Each row is a point on a landscape with many valleys, with its height.
A ball rolls from a point to the lowest of its 2 nearest points, and stops where none of them is lower. Distance is the straight distance between rows; heights are no part of it.
(1148) height 130: [ -8  25 -40   8  -4  44 -13 -11 -25 -38 -27 -12   8  19  36   7  11   9
   6   0   8]
(1946) height 781: [ -3  54  23  19 -23  26  10  -1 -12 -13  17 -44  16  13 -37  -8  12 -19
 -15 -18 -16]
(138) height 679: [ 12  43 -38  17   0  32  -8   3 -12 -24  -8 -21  11 -24  20   3 -13  16
  -9 -27 -46]
(238) height 293: [ 26  -8  -4  16   8 -29 -11 -19  12  26 -49  33 -21  -8   3 -27   1  20
  32  -7  31]
(1355) height 276: [ 39 -12  -1   0  11   8   7 -37  13 -30 -11  28 -38   6 -12 -16  -5  20
  49   5 -28]
(2146) height 322: [  2 -54  44 -18 -19 -14  38  17   9   9  34   4  31  -3  38  26 -33  -1
 -31  -6 -15]
(196) height 782: [  0  14 -22   3  -1 -24 -32  -9   7  22 -10  -5 -33  13 -27 -18   9  33
  16  30  23]
(1483) height 500: [ -6 -20   9 -20  32 -39 -16  -1  11 -32  -1  30  -1 -18  32  26   0  -2
  -7  -9 -44]
(892) height 762: [ 32  60  10  34  -9  10  29 -30  -5 -25   7 -17 -25   4 -18 -15  22  19
  12  -7 -10]
(1188) height 533: [ 30 -30   7  -7 -26 -20   8  19   2  35 -16  40  22 -48   6   0 -20  10
 -12   1 -34]
(1318) height 131: [-10  51 -20  14  -7  -5  17   5  19  -9  22  -1 -32  14  11  -4  34  15
  17 -11   9]
(1082) height 517: [  8 -37  29 -16  16 -54 -20  -5   3   5 -16  22  18 -29  25  16 -26   3
 -17  11 -36]
(1805) height 153: [-11 -39  47  -4  34 -30   8  11   4  13   1  10  16 -39 -33 -23 -15 -26
 -19 -16   5]
(427) height 540: [-12 -69  17 -31  34   3  14  -4  -4  -6  20 -37  -4   6   0  20 -33 -26
 -37  17  32]
(31) height 204: [-19 -12  21 -11 -16   0   8   2   3   4  13  21   9   9 -20  -5   6   5
   4 -10  16]
(981) height 696: [-20 -25  30  27 -29   9  18   8   2   4  11  -6  15  29 -14 -31  -3 -21
  24   7  69]
(1963) height 465: [ -7   3  23  -8 -13   1  -6 -11 -33  20 -16  -5  12  -5  -4  -7   7  10
 -19  18  54]
(1935) height 149: [-10  -7  38 -15  -5  31  12  -4 -35  -8   3 -56   5  18 -13   2 -20 -24
 -27   2  30]
(659) height 606: [ -5  25 -49  -2  26  -7   5   1   4  -4  17   0 -11   0  28  34  26  28
  -9   0  17]
(1047) height 348: [ -8 -11 -23 -20 -14  10  12  19  21  25   0  56 -20 -26  10 -16  -3  19
  41 -30 -11]
(1758) height 365: [ 30   0  26  -5  21 -21  11 -35  -2 -25  -9  27   0 -21  -9 -10  18   6
  -3 -13  -2]
(1686) height 793: [  0  -4  -8 -18 -27  10 -25  -8 -16  12 -21 -10 -11  20 -24  -8  -4  33
  -1  37  15]
(1932) height 446: [  0 -52  -1  -4  12  -2   9  53  14  56   5  29  20 -35 -13   7   6 -34
 -17  -2  -2]
(1302) height 255: [-17  11 -22   4  10  44 -14  10  -6 -10  -9 -14 -26 -22  19   7 -29  46
  14 -29  -8]
(847) height 694: [ 21  -1  17  -1 -22  14  19 -34 -15 -36  -9 -10   6 -13  29  36 -27  32
 -19   5 -41]
(2135) height 239: [-17 -30   2  14  53  -4 -16 -12   0 -22  -2  -8  10  53  -7   5  19 -50
  13  30  17]
(134) height 485: [ -3  -2   3  -5 -28  12 -34  -2 -21 -30 -19 -16  -1  15 -15  -8 -11   1
  -4  36 -44]
(1942) height 105: [-38 -33  18 -15  36 -27 -40  29  16   1  -5 -23  -3  10 -28  -7  -9 -40
 -19  13 -10]
(776) height 556: [ 20  18   4  17 -32   7  31 -36 -10   3   0   0  -6  16   7  14   7  31
  10  16  51]
(245) height 194: [-20 -18  42 -26  16  11   3   8 -37   2  -6  -1  34 -17  15  -2  -8 -24
 -36 -14  54]
(1543) height 656: [ 22  35 -43  17 -12  11  -4 -15 -15  12   6 -27  62  37 -22 -15   4 -27
  -5  -7   3]
(2178) height 613: [ 24  33 -31   5   0 -17   4   1  22 -13  32 -17  21 -10 -12  10   7 -14
 -19 -20 -54]
(1015) height 154: [-42  -1  34 -32 -43  42  19   9 -12  -9  26 -21   7  21   1  25 -15 -10
 -16 -21   4]
(824) height 464: [-14  -8  11  -4 -19 -21 -44  14   8 -35 -12  -5   1  10  -1 -16 -12 -10
  14  10 -62]
(490) height 486: [ -4  -8 -18 -25  27 -30  -7   4  29 -24  19  30 -23 -16  23  19  15   5
   5 -13 -32]
(1821) height 516: [  7  18 -33  48  12 -34 -19 -11  11  -8 -24 -15 -28  -1  33  11   6  10
  12  28  53]
(1600) height 340: [-16   0   1 -22 -13  15  20   1  17 -18   2  52 -14 -12  21   0   0  25
  30 -31 -17]
(803) height 226: [ 45 -12   2  51 -23  11  43 -27   0   3 -19  41  25  22  -1 -13  12  -5
  41  17  24]
(1651) height 686: [-24  10  18  47  -9 -13  -1  -3  -9 -21  -4 -25  17  28  10 -10  19 -39
   8  25  57]
(720) height 406: [-10 -25  -1 -25   6 -38 -43   7   5  39 -41  26 -12  -4 -14  -3 -17   4
   1  14   0]
(1668) height 155: [ -3 -47  36 -19  16   0 -12 -15 -20 -14 -15  -4  27  12  -5  -2 -16 -34
 -10  18  -4]
(1794) height 351: [ 42  14 -39  32  58 -13 -19 -13  17 -12 -16  -6 -38   5  11 -11  18  -6
  18  -9  -7]
(2083) height 386: [-13  17   3   3   1  18  25  -4   6  -2  38 -42   5  32 -21  30  23  -7
 -23   1  25]
(1157) height 534: [ 20  39 -11  34   0   8  25 -33 -15 -16  -6 -16  -3  22  19  26  24  10
  -2  21  31]
(984) height 523: [ 10   2 -57   3  14  12 -26   8  23   0   3 -12 -53  18  -3  -5  -1  32
  30  10 -16]
(1175) height 469: [-16   7 -16 -13  30 -27  -6  17  29 -19  33  24  -6   9  -6   9  37 -13
   5 -15 -21]
(1941) height 332: [ 29   5  18 -10   1 -10  24 -26  -8  -2  -8  25   7 -46   1  10 -12  27
 -15 -24 -15]
(72) height 797: [ 23 -42 -11 -21 -28   9 -20 -15 -13  20 -19  16  -3  26 -24   1  -4  15
  15  41   6]
(1972) height 803: [-18 -31  15  -7 -12 -14 -35  10   3  34 -21   5  -1  32 -33 -28   0  -6
  27  21  35]
(325) height 669: [ -3   3  33   0 -15 -14  21  -3  -5 -40  11  -5  13 -15  34  35  -4   5
 -29  -6 -47]
(1609) height 438: [  3 -45  26 -23 -13   0  -7  30  -7  37   4   1  25 -22 -23 -13 -30 -19
 -29   7   9]
(1779) height 739: [ 38  39  -2  19  14  26  15 -36 -10 -33  -5 -17 -25 -17 -15   1   3  29
   8 -14 -37]
(1384) height 186: [-16  -2   5 -11  -8  37   2 -20 -25 -39 -26  12  14   5  39  12   5  21
  10 -16   4]
(2093) height 54: [-52 -14   8 -10  14   1 -12  29  11   0  17 -38 -10  20 -36 -30   2 -33
 -11   0  10]
(786) height 549: [ 19  13  18 -27 -38 -15  27   3  16  21  32  32 -25 -35 -25   0 -14  26
   6 -13 -40]
(853) height 240: [-26  24  36 -15  -6   1  16   9  -3  -1  18  21   7 -18 -10  -1   4   6
  -8 -25   8]
(512) height 451: [  2 -20  13  -5   7 -16 -19  -3 -24  50 -33  15  19  -9  -4 -14   4  -9
 -13   3  57]
(2029) height 354: [ 17 -12 -24  10 -19   6  18  12  27  31  -4  57 -14   3  12 -19  12  16
  53 -17  29]
(491) height 426: [  0 -35  34 -17   5 -29 -42  -3   9  22 -37  20  10   5 -30 -17 -21 -22
  10   8 -24]
(1655) height 383: [ -8   0 -11 -25  18 -38 -29   3  13  40 -20  34 -40 -28  -7 -15  -4  31
  13  -3   0]
(379) height 274: [-17  -8  -1   9   9  27   1   9  -6 -37  20 -59  30  28 -14 -10 -13 -52
 -24   6 -20]
(425) height 487: [ 19   2 -29  10  -4  -5 -31   3  19 -35  -9 -21 -15   9  -9  -5  -9  10
  19  11 -74]
(1547) height 603: [ 21  39 -44  51  19  -5 -14 -22 -16 -15 -35 -26  23  15  30 -14  19 -15
  16  12  23]
(656) height 287: [-39   8  46 -27   4   5  50  11   7   8  41  25  16 -33  -2  18  -4  -9
 -12 -42   2]
(1953) height 545: [ -7  16 -22  28  11  -4 -20 -21 -17   2 -47 -14 -10  -3  35   6   7  17
  10  20  47]
(1722) height 267: [ -5  27 -19  34  16  10 -26   7  24 -22 -33  -6 -42  -4   5 -42   0  22
  51 -26 -12]
(105) height 450: [ -3 -28  -3   7   7   7  28  48  17  56  23  34  21 -20  -4  -3  20 -21
  -6 -17  33]
(1469) height 618: [ 19  65 -36   9 -12  25  22   4  25  -4  27  -8 -28 -11  -1  -1   6   3
  -6 -50 -48]
(2069) height 193: [  9  11  12  17 -25   5  17 -18  10 -27   5   7 -13  41 -24 -27  19   9
  42  12   6]
(1534) height 586: [  6  28 -19  35 -29  -8  18  -4  23   6  17  -4 -57   1  15  -8  -6  40
  37  14  45]
(1601) height 313: [-11  31 -12 -11 -16  10  40  10   7  52  12  28 -36 -32   4 -10  -5  45
  28 -19  24]
(556) height 250: [ 10 -14  20  44  -8 -15   2 -32  -9   2 -37  27   4  35 -12 -25   0 -19
  52  41  38]
(1812) height 237: [ 42 -16   9  52 -14  -4  17 -26 -11  26 -32  25  21   2   0 -20   5  -6
  28  31  48]
(1380) height 321: [ 59 -39  13   6 -22   4  20 -21 -14   4 -14  27  28 -14  -5   7 -19   8
   1  25 -37]
(1118) height 647: [-26  26 -41   6   9   2 -20  28  11  -5  24  -8  24  36  -1   9  30 -26
  -7  -4  13]
(38) height 256: [ 17  -7   6 -19 -15   0   9 -18  15 -26  13  22 -18  13 -15   4  -6  27
  15   5 -31]
(1613) height 118: [ -7 -23  33  12  21  -4  42   3  22  22   3  -6  10 -19 -48 -47   0 -26
   3 -21  41]
(179) height 536: [ 19  50   1   6  -2  -2  21 -10   8   7  39 -26  -2  -4 -22  34  18  -6
 -37 -23 -33]
(1815) height 477: [  2 -11  -8  14 -10 -37   4 -14   8  26   6  17 -10  14  10  10   8  19
  15  28  66]
(1370) height 689: [-17  34   8  -2 -13 -34   4  38  17   0  31 -16   5 -26   4   3  -6  -4
 -25  -6 -65]
(1669) height 472: [  8 -36  24  -6 -33  12  19  29  15  -9  13  44  25  -1 -18  -8  -5 -14
  13 -23 -38]
(2089) height 358: [ -6 -19  23   4  24   6  36 -16   5 -11  33 -22  -1  36 -11  20  12 -16
  -7  12  46]
(1379) height 629: [ 12  38 -42  38  -7  15  -3 -17 -21  -5  -8 -31  35  38   3  -7  16 -25
   1  23  27]
(1008) height 466: [-19   4   5  -7  -6 -20  16   7  10  39  14  29  -3 -12   7   7  18  18
  13   6  61]
(2173) height 382: [ 15  22 -50  31  53 -27 -34 -10  28   2 -31  -3 -25  22  18   1  22  -7
  26   5  14]
(506) height 207: [ -2  49 -32  36  -5   2  -7   8  14 -11  -8  -5 -32   4  15 -29  14  14
  32 -17  10]
(1767) height 401: [ -9   4  24 -11 -21   0 -13  15 -25   8  16 -50   3  -4 -12  22 -22  -3
 -52  23  -8]
(2145) height 375: [  6  31 -64  11  35  26  -8  16  23   0  17  -6 -22 -14  20  -4  -6  14
  12 -38 -20]
(1616) height 562: [ 22  22   5 -12 -14   6  34  -9  28  -3  30  28 -48 -25  -3  -9  -8  33
  16 -30 -42]
(1870) height 364: [-29  55  -4 -23 -31  15  23  10  14  32  27  -1 -37  -7  -3   5   9  36
  21 -18   1]
(2002) height 723: [-10  28  -8 -15  -4 -30 -24  19   3  14  19 -11  -7 -36 -17   2  -6  12
 -20  12 -38]
(141) height 527: [-16   1 -31  -5  -8  32 -27   1 -22 -25  -8 -20  29  49  -2  -7  11 -34
   2  29 -18]
(2149) height 309: [ 42 -21   7   3   5   2   7 -30 -12  -7 -31  10  -1 -33   2  -3 -33  33
  -4   6 -34]
(1416) height 455: [  8   1   1  18 -12 -17  35  22  12  56  17  38  12 -23   1  -4  20   2
   4 -13  52]
(1328) height 483: [-40 -34  37 -13 -25  10  19  28  24 -14  28 -39  -5   3 -27 -31 -30 -23
  -6  -7 -26]
(1231) height 195: [-35   6  20 -12 -32  28   4  17 -10 -27  25 -18   9  18   0  17   2 -12
 -16  -3 -25]
(1353) height 744: [  9  49  -3   8 -24  22  -3   5 -32  -9  -1 -44  25  -2 -20  -2  12 -14
 -35  -2 -11]
(936) height 537: [-33  47 -38  12  17 -36 -19  29   2  30  -1  -1  -5 -20  23  -8  29  -6
  -4  -6  28]
(1151) height 213: [-34 -19  24 -26   3  26  -6  16 -37 -21   4  -7  22  15  24  10   3 -31
 -23  -7  34]
(1688) height 470: [ 14 -47 -10  -5 -40  19  21  42  19  25   5  49  15  -5  -6   9  -3   5
   9 -11 -35]
(954) height 583: [ 14  24 -40   4  29  20   6 -11   1 -18  -3 -11 -14   3  45  41   8  34
 -10 -19  12]
(1002) height 311: [ 27 -12 -18  27  13 -17   0 -13  31  21 -26  26 -47 -10  22 -16 -11  29
  48 -10  43]
(969) height 189: [ -5 -16  43 -14  34 -31  -5  -5  -2  -2  13   3  13 -26 -16   5  -4 -15
 -32   1  -5]
(352) height 292: [ 45 -14   2  12  33  21  -8 -36  -4 -22 -24  13 -33 -20   1  -8 -22  41
  31  -1 -31]
(122) height 338: [ 34 -36  36   2  -6  15  36 -17  -6  11  10  12  37  -7 -31  11 -10 -18
 -16   6   3]
(1258) height 312: [-20 -24  28 -26 -13  -1  43  20  12  10  44  31  26 -20  15  29 -18  -9
 -10 -26 -16]
(961) height 476: [ 13  45 -10  -6  12  -8   9 -18 -11  20   7 -10 -25 -34   6  26   9  42
 -31  -3  15]
(1753) height 137: [-27 -53  33 -19  38 -17 -27   5   5 -20 -15 -16  14   8  -9  -3 -18 -49
 -11  10  -4]
(390) height 504: [  5  -8 -50  -2  14 -11 -52   8  21  -7 -24 -16 -33   9 -13  -1 -17  13
  16  13 -49]
(1363) height 581: [ 12  51  -3   5  -9  18  26  -9  24   1  25   0 -59 -21   6 -14   6  30
  20 -42 -22]
(1092) height 291: [-12   1  24  19  18   7  -6 -14 -11 -28   2 -21   8  41 -42 -36  21 -41
   7  28  -3]
(2140) height 220: [-34   6  18 -17  -8  27   0   4 -28 -32 -15  11  20   8  35  11  15  -3
 -16 -17  20]
(184) height 468: [ 25 -47 -24   2   9   5  -6 -18   9  18 -35  50   5  20   9   5  12   1
  35  -5  21]
(176) height 443: [-15 -16  26  -6  -2 -18 -32  -1   5 -16 -27  31   2   3 -20 -18  -2 -13
  20  -3 -40]
(607) height 308: [ -9  -1  -4   7  19  14 -17 -12  13 -33 -36  30 -34  -2  25 -33  -3  22
  56 -33   2]
(136) height 745: [ -9  50 -38 -12  -6 -13 -23  19   2  27   4 -19 -31 -25 -22 -11   1  31
 -11  10 -31]
(1027) height 347: [ 19 -45  30   4  21   9  46  -4   7  19  26   3  18   9 -27   8   4 -17
  -9  -1  39]
(1126) height 221: [ -7  -4  20   0  25  -7 -24 -32 -27   0 -54  18  13   6   7  -9   8 -10
   9  13  18]
(1238) height 177: [ -4 -26  37 -18  -6  30  27  -6 -40  14   0 -23  25  -4   3   0 -20 -25
 -34 -15  58]
(1933) height 547: [ 31 -65  16 -15 -30  23   1  10 -34  12 -12  16  44  -7  25  19 -30 -23
 -22  15  -1]
(613) height 289: [-13  16  -4 -23 -27  14  17  -1  -7  36  -7  25  -6 -32   6   6 -12  38
   1 -19  19]
(2012) height 662: [-57  11 -15  -9   3   4 -11  35   3 -13  16   2   9  24  19   4  35 -19
   2  -9  22]
(1411) height 654: [  0  20  -6   7  -8 -28  -5  28  11  -4  36 -29  38 -17   5   7  -8 -26
 -37 -11 -62]
(1687) height 630: [ 11  27   0  -5 -11 -10  27  -5  12 -12  25 -19  -8 -17  30  54  -7  19
 -30 -16 -52]
(1661) height 571: [ -5  30 -10  19 -43   8  34 -11  15   0   5  -4 -31  15  15  17   3  43
  29  10  49]
(326) height 236: [-25 -10  19   1 -19  24   9  23   7 -48  29 -41  25  28   0  11 -16 -34
 -20  -4 -40]
(373) height 495: [-26  -3 -17 -28 -24   9  -7  21   7   9  41 -20  -5  30 -11  41   1   9
 -27  25 -12]
(363) height 542: [-15 -16  11 -20 -12  35 -15  -7 -29 -39  -5  -6  15  52   5   3   1 -14
   6  25   0]
(1436) height 315: [ 44   0  -9  21  60   9 -15 -17   9 -24  -7  -4 -49 -19  12  -5 -12  21
  14 -19 -26]
(1730) height 215: [ -8  -9   7   8  44  -3 -22 -26 -31 -20 -26  -4  18  45  -2   3  16 -49
  -4  43  -3]
(343) height 91: [-37 -23  24  -7   4  12  22   5  11   6   8 -29 -12   6 -33 -38  -6 -22
  -5 -11  43]
(712) height 402: [ -4  17  29   6  27 -29  -6 -17   2 -17 -11  27  -5 -17  -1 -16  37  -8
   9 -22   2]
(1836) height 543: [ 20 -39  11 -32 -21  22  -8 -11 -44   6 -31  21  32 -16  31  15 -24  -5
 -26   3  12]
(1717) height 425: [-46  47  -8 -20 -19  11  13  22   7  35  29  -6 -17   9  11  21  24  22
   4  -8  21]
(1220) height 700: [ -6  22 -30   1  -4   4 -38   9 -16 -25 -28 -21  14 -12  14   1  -4  -2
 -12  -9 -38]
(1527) height 716: [ 27  26   4   8   6  14  14 -37 -19 -43  -3 -13   8 -10  -1  21  -6  16
 -15   4 -41]
(1001) height 182: [ -4  -7  28   5  20   2 -17 -28 -43 -22 -25 -11  23  12  -7  -7  -4 -27
   0  34  -5]
(470) height 559: [ 18  24 -25  30  12  13  21 -32  -8 -24  -6 -10 -13   6  47  28  13  34
  12  -3  38]
(732) height 326: [-14   3  -2 -11  -2   8   4  -5  15 -37 -13  34 -16   7  17 -22  21  10
  43 -24  -8]
(624) height 447: [ 13  25 -31   9  48 -22 -17  -8   7 -17  -3   2  17   1  23   8  37 -15
 -10 -14  -6]
(1061) height 212: [ 25  -1  15  26 -12   8  40 -40   4 -24   3  25  -3  39  -4  -9  17   9
  43  18  19]
(1995) height 506: [ -7   1 -27  -3  -2  17 -50 -17 -17 -25 -31 -18   2  38   1   2   3  -5
  11  49 -30]
(2055) height 801: [  7 -45  10   0 -20  16 -15   6 -18  41 -14  -2  14  32 -31 -27  -1 -18
  17  29  48]
(842) height 363: [ -1 -11  19 -24 -34 -10 -13   5 -20  -2   3 -16   9 -14  22  20 -24  20
 -38  20 -25]
(1305) height 532: [-30 -52   5 -27  14 -11  -2  25  10 -10  40 -40   3  19  -2  28 -23 -17
 -36  25   0]
(2001) height 535: [ -9 -25  18 -34  -4  -9 -23  -3 -37   3 -31  21  14 -19  24  12 -14   1
 -22   7  14]
(125) height 557: [ 10 -21  31  -2 -51  52  26  -5 -15  -4 -14  16  35  21 -18  -6  -4 -10
  12  -5   1]
(875) height 494: [  3  20   0  -9   6 -10 -17 -18 -29  11 -29  -9  -2 -26  -2  12   8  26
 -32  11  21]
(859) height 576: [ -4  29 -57  30  15   2 -35  -4 -12  -3 -36 -27  10   2  38  -3  22  -3
  -6  -3  34]
(293) height 300: [ 24  -2  11   7  17 -24  -9 -15  -6 -19  12 -30   7   3 -28  20  -4 -11
 -27  40 -48]
(752) height 419: [ -9 -10 -25 -17  34 -35 -19  19  18  12  44 -18   7   1 -22  28   9 -21
 -32  17 -16]
(32) height 249: [ 17 -10  45   3   5 -35   0 -11 -16 -18  17 -31  19 -15 -17   5 -20  -5
 -41  23 -28]
(403) height 405: [ 13  62 -38   5  13   6  25  -1   6  25  27 -24 -30 -25  13  37   8  30
 -18 -19  -5]
(1673) height 675: [-47  12   2  15 -16  -8  -6  15  -4 -18   3  -2   5  22  24  -7  24  -9
  18   1  51]
(2015) height 444: [-28  -8  -9 -13  35 -15  -4  29  29 -15  50  -6   2  18 -18  17  15 -29
 -11   7 -18]
(813) height 445: [-43  21  25 -31 -24  16  -6  30 -25  19  19 -47   2 -15  -1  13 -19 -18
 -50  -1  -1]
(591) height 541: [ 11  11 -53  23  29  13 -25  15  28   5  17 -14 -59  10  25  -1  -7  27
  39  -4  16]
(1706) height 393: [-10   9 -26 -20  26  -8 -20   7   2  12  -6   5 -26 -49  22  18 -22  37
  -7  -4 -26]
(1251) height 187: [-28 -16   3 -13  -3  -9  -9  15  17  -7  22  26 -12  31 -16 -14  24   0
  34   6  11]
(2112) height 496: [ 10  43  -1  22  19  -6  10 -19 -12 -20   0  -9  11  -4   6  10  27  -1
 -16   0  14]
(1776) height 550: [ -6  -7  21 -16 -48  44   2 -17 -30 -24 -14   3   7  36  -5 -11  -5   7
  17  16  -7]
(120) height 345: [ 32  11 -15   7  28 -39 -29  -9 -12 -13   4 -25  14 -11 -11  23   6 -15
 -37  20 -37]
(1432) height 355: [ -8  18 -22 -21  35 -22  -8  15  13  32  12  14 -52 -38  14 -12  -2  35
  19  -3  -2]
(1970) height 448: [  5  30 -19   2  -9   8  22  -1   5  19  43 -35  21  19 -12  42  10 -19
 -48 -10 -11]
(701) height 693: [-28 -24  33  31 -16 -16 -10   5   2   2 -25  -7   8  26  -1 -26  -7 -36
  24  28  73]
(5) height 328: [ 56 -21   6   9 -14  21  38 -25  -8  11  -9  29  25  -8 -21  10  -2   8
  -1   5  -5]
(1179) height 539: [ 26 -17  10  -8 -17 -23  18  22  17  39  27  39   5 -42 -25  -2 -12   8
  -2  -8 -28]
(346) height 546: [ 24 -74  12  -5   5  25  32  -6   4  11  -7 -23  14   6 -38 -32 -28 -43
  -8  21   8]
(288) height 614: [-40  10  -9 -13   9  -5 -31  10  -6  13 -45  21 -14 -40  29 -17   1  27
  20 -20  16]
(603) height 475: [-15 -40  34 -16 -37   8  20  29  24 -13  26  12  13  15 -17 -10 -23  -8
   8  -6 -33]
(1283) height 544: [ 18 -82   5 -25  12  16  32   6   7  20   8 -26  12   1 -12  -2 -34 -35
 -27  13  13]
(1632) height 442: [ 10 -46  13  -9   3  -4  -9  24 -14  54 -18  27  21 -27 -19 -11  -2 -15
 -20 -11  20]
(939) height 743: [-11 -11  16 -10   9 -32 -46  27 -15  -6  -4 -30  23 -15  28   6 -19 -24
 -49  17 -20]
(1376) height 497: [-29  26   6  14  14 -51 -19  20  12  16  -1  13 -11 -11   6 -15  27  -9
  13  -2  42]
(995) height 462: [ 22 -40 -12  -1 -15  19  -4  -1   3  10 -36  55  11  -1   5 -10  -5  -2
  32 -17 -10]
(1388) height 337: [ 19 -32  36 -20 -47  -7  26   0 -10   3   3  -2  28   0  45  19 -34  21
 -19   4 -24]
(7) height 453: [ -6  32  11  38  25 -39 -13  -1  14 -18 -10  11 -11   8  10 -21  37 -20
  21  -3  18]
(668) height 429: [ -1 -35  39 -28  -8 -11  -5   8 -25  18   9 -31  14 -14 -11  -2 -41 -15
 -42  29  16]
(444) height 163: [-10  -7  -3   6  -9 -13 -25 -12  21 -18 -16  16 -24  46 -17 -25  20   2
  47  20   4]
(2) height 702: [ 15  39 -19   3 -25  13 -17  -3 -27  -4   2 -34  59  12 -22   0  -6 -32
 -29  -6 -33]
(219) height 627: [ -1  33 -73   8  11  -4  -4  13  15   7  26  -4  12  19  25  15  27   1
   3 -24  16]
(89) height 122: [-28 -23  40 -29 -27  40  24   9 -23 -16  14 -46   3  15   0   3 -39 -33
 -16 -15  14]
(199) height 518: [-29 -19  10 -30 -25   4  12  31   9   1  50 -32   1  22  17  44 -26   0
 -38  17 -22]
(1374) height 262: [ 13 -36  19  19   4   2  -2 -19  -1   6 -23  33  18  36 -25 -30   5 -32
  41  18  13]
(774) height 214: [-28  27 -23 -15 -22  40  -5  19  -4  -9   1 -21 -21 -25  22  15 -24  44
 -10 -17 -24]
(1076) height 272: [ -2 -34  34   5  11  12   5 -18   0 -10  -2   0   8  36 -48 -31  -1 -28
  21  28  -2]
(1234) height 410: [ 30  36 -54   9  49  -8   1  -7  18  -3   8   1   0 -25  27   0  12   3
  -7 -34 -17]
(1792) height 456: [  8 -47   8 -11 -12 -19 -14  -3  25 -11 -34  53   5   2   6  -4 -16  -5
  36  -8 -49]
(57) height 722: [-17  18   3 -15  -2  -4 -28  15 -23 -20 -10 -21  37 -17  11  -3  -3 -21
 -35  -6 -30]
(1487) height 526: [  0 -36  20 -27  -5 -29 -15   6  -8  15 -27  37  29 -36  17   8 -19  -2
 -15   0 -12]
(2045) height 471: [-37  15  -8 -28 -23   9   0  16 -14  16  27  -7 -14  16   7  25   7  16
 -13   5  21]
(402) height 800: [ 33 -53  -8  -1 -25  24   7   6  -7  44 -10  14  20  29 -26  -1   4 -16
   4  29  21]
(433) height 265: [ -4   6  13  12  11 -26 -30 -12   3  11 -57  18 -13   0 -10 -34  10   1
  33   1  11]
(1913) height 218: [  4  28 -16 -15  -8   5   6  -4  12 -17  14  -4 -22   6  -2  11   5  27
   4  -2 -26]
(456) height 310: [ -4   8   3  31  26  17   5 -10 -12 -30  17 -50  21  38 -33 -18  11 -46
  -7  12  -7]
(1713) height 650: [ 32  49 -50   5  -3  24  16  -8  17   2  20 -15  12 -22  18   2 -18   4
  -8 -59 -51]
(1131) height 323: [  8   7 -14   5  21  -3   2  -5  22  14  -3  29 -52 -25  21 -20  -4  42
  38 -19  24]
(47) height 286: [  9  21 -11  23  21  38   5   1   0  -9   0 -11 -47 -24  26   6 -14  52
  20 -34  10]
(1583) height 579: [-42  51 -18  -6  15 -13 -16  17  -9  20 -11   3 -16 -39  14 -17  22  22
   0 -20  12]
(1810) height 136: [-20 -38  26 -11  26  -9  30  24  28  33  15   9  10 -40 -36 -33 -12 -28
  -8 -27  13]
(1178) height 333: [ 20  50 -31  21  36  27  18  10  17   8  29 -13 -40 -23  38  13  -1  25
   5 -42   3]
(1470) height 389: [ 15  -5 -47  -7  17 -29 -24  10   6   8  24 -20  34  10  -6  20  -3 -25
 -40  23 -34]
(1660) height 791: [  8  53  29  21 -25   6  21 -20  -4  -6  14 -12 -21  -1 -40  -6  24  10
  -4 -22 -12]
(130) height 493: [  9  14  -6  43  -6 -48   0 -19  17   0  -3   1 -21  -1  14   8  13  -2
  15  39  64]
(448) height 467: [ 36 -42 -15  12 -23  31  11  26  14  19 -13  48  18  10 -16   5  27  -9
  17   1 -25]
(1914) height 260: [-22  13  -6 -37 -31  22   3   3 -18   8 -14   5  -6 -35  20  10 -30  46
  -7  -8  -8]
(294) height 314: [ 40 -15  11  17  23 -24  -5 -32  -2  28 -42  40  14 -25 -22 -20  13  -6
  10  -1  13]
(341) height 767: [ -1  40 -25   6   6 -20 -30   9   2  25   1 -16 -28   0 -23 -14  25  22
  -4  13   2]

For each start below, name the point where the ball stops.
(1946) => (444)
(402) => (1318)
(847) => (1318)
(1963) => (444)
(1283) => (774)
(2173) => (1318)
(1082) => (2093)
(122) => (1318)
(293) => (2093)
(1821) => (444)
(1220) => (2093)
(1131) => (2093)

Call two points neighbours if one is among the 2 nearest of the other. Go from one point of each pair to the other, from neighbour to neighbour, staying as low as possible. Name the highest point that can't be avoided.
(89) / (2093) => (456)
(2093) / (444) => (1092)
(89) / (1148) => (2140)
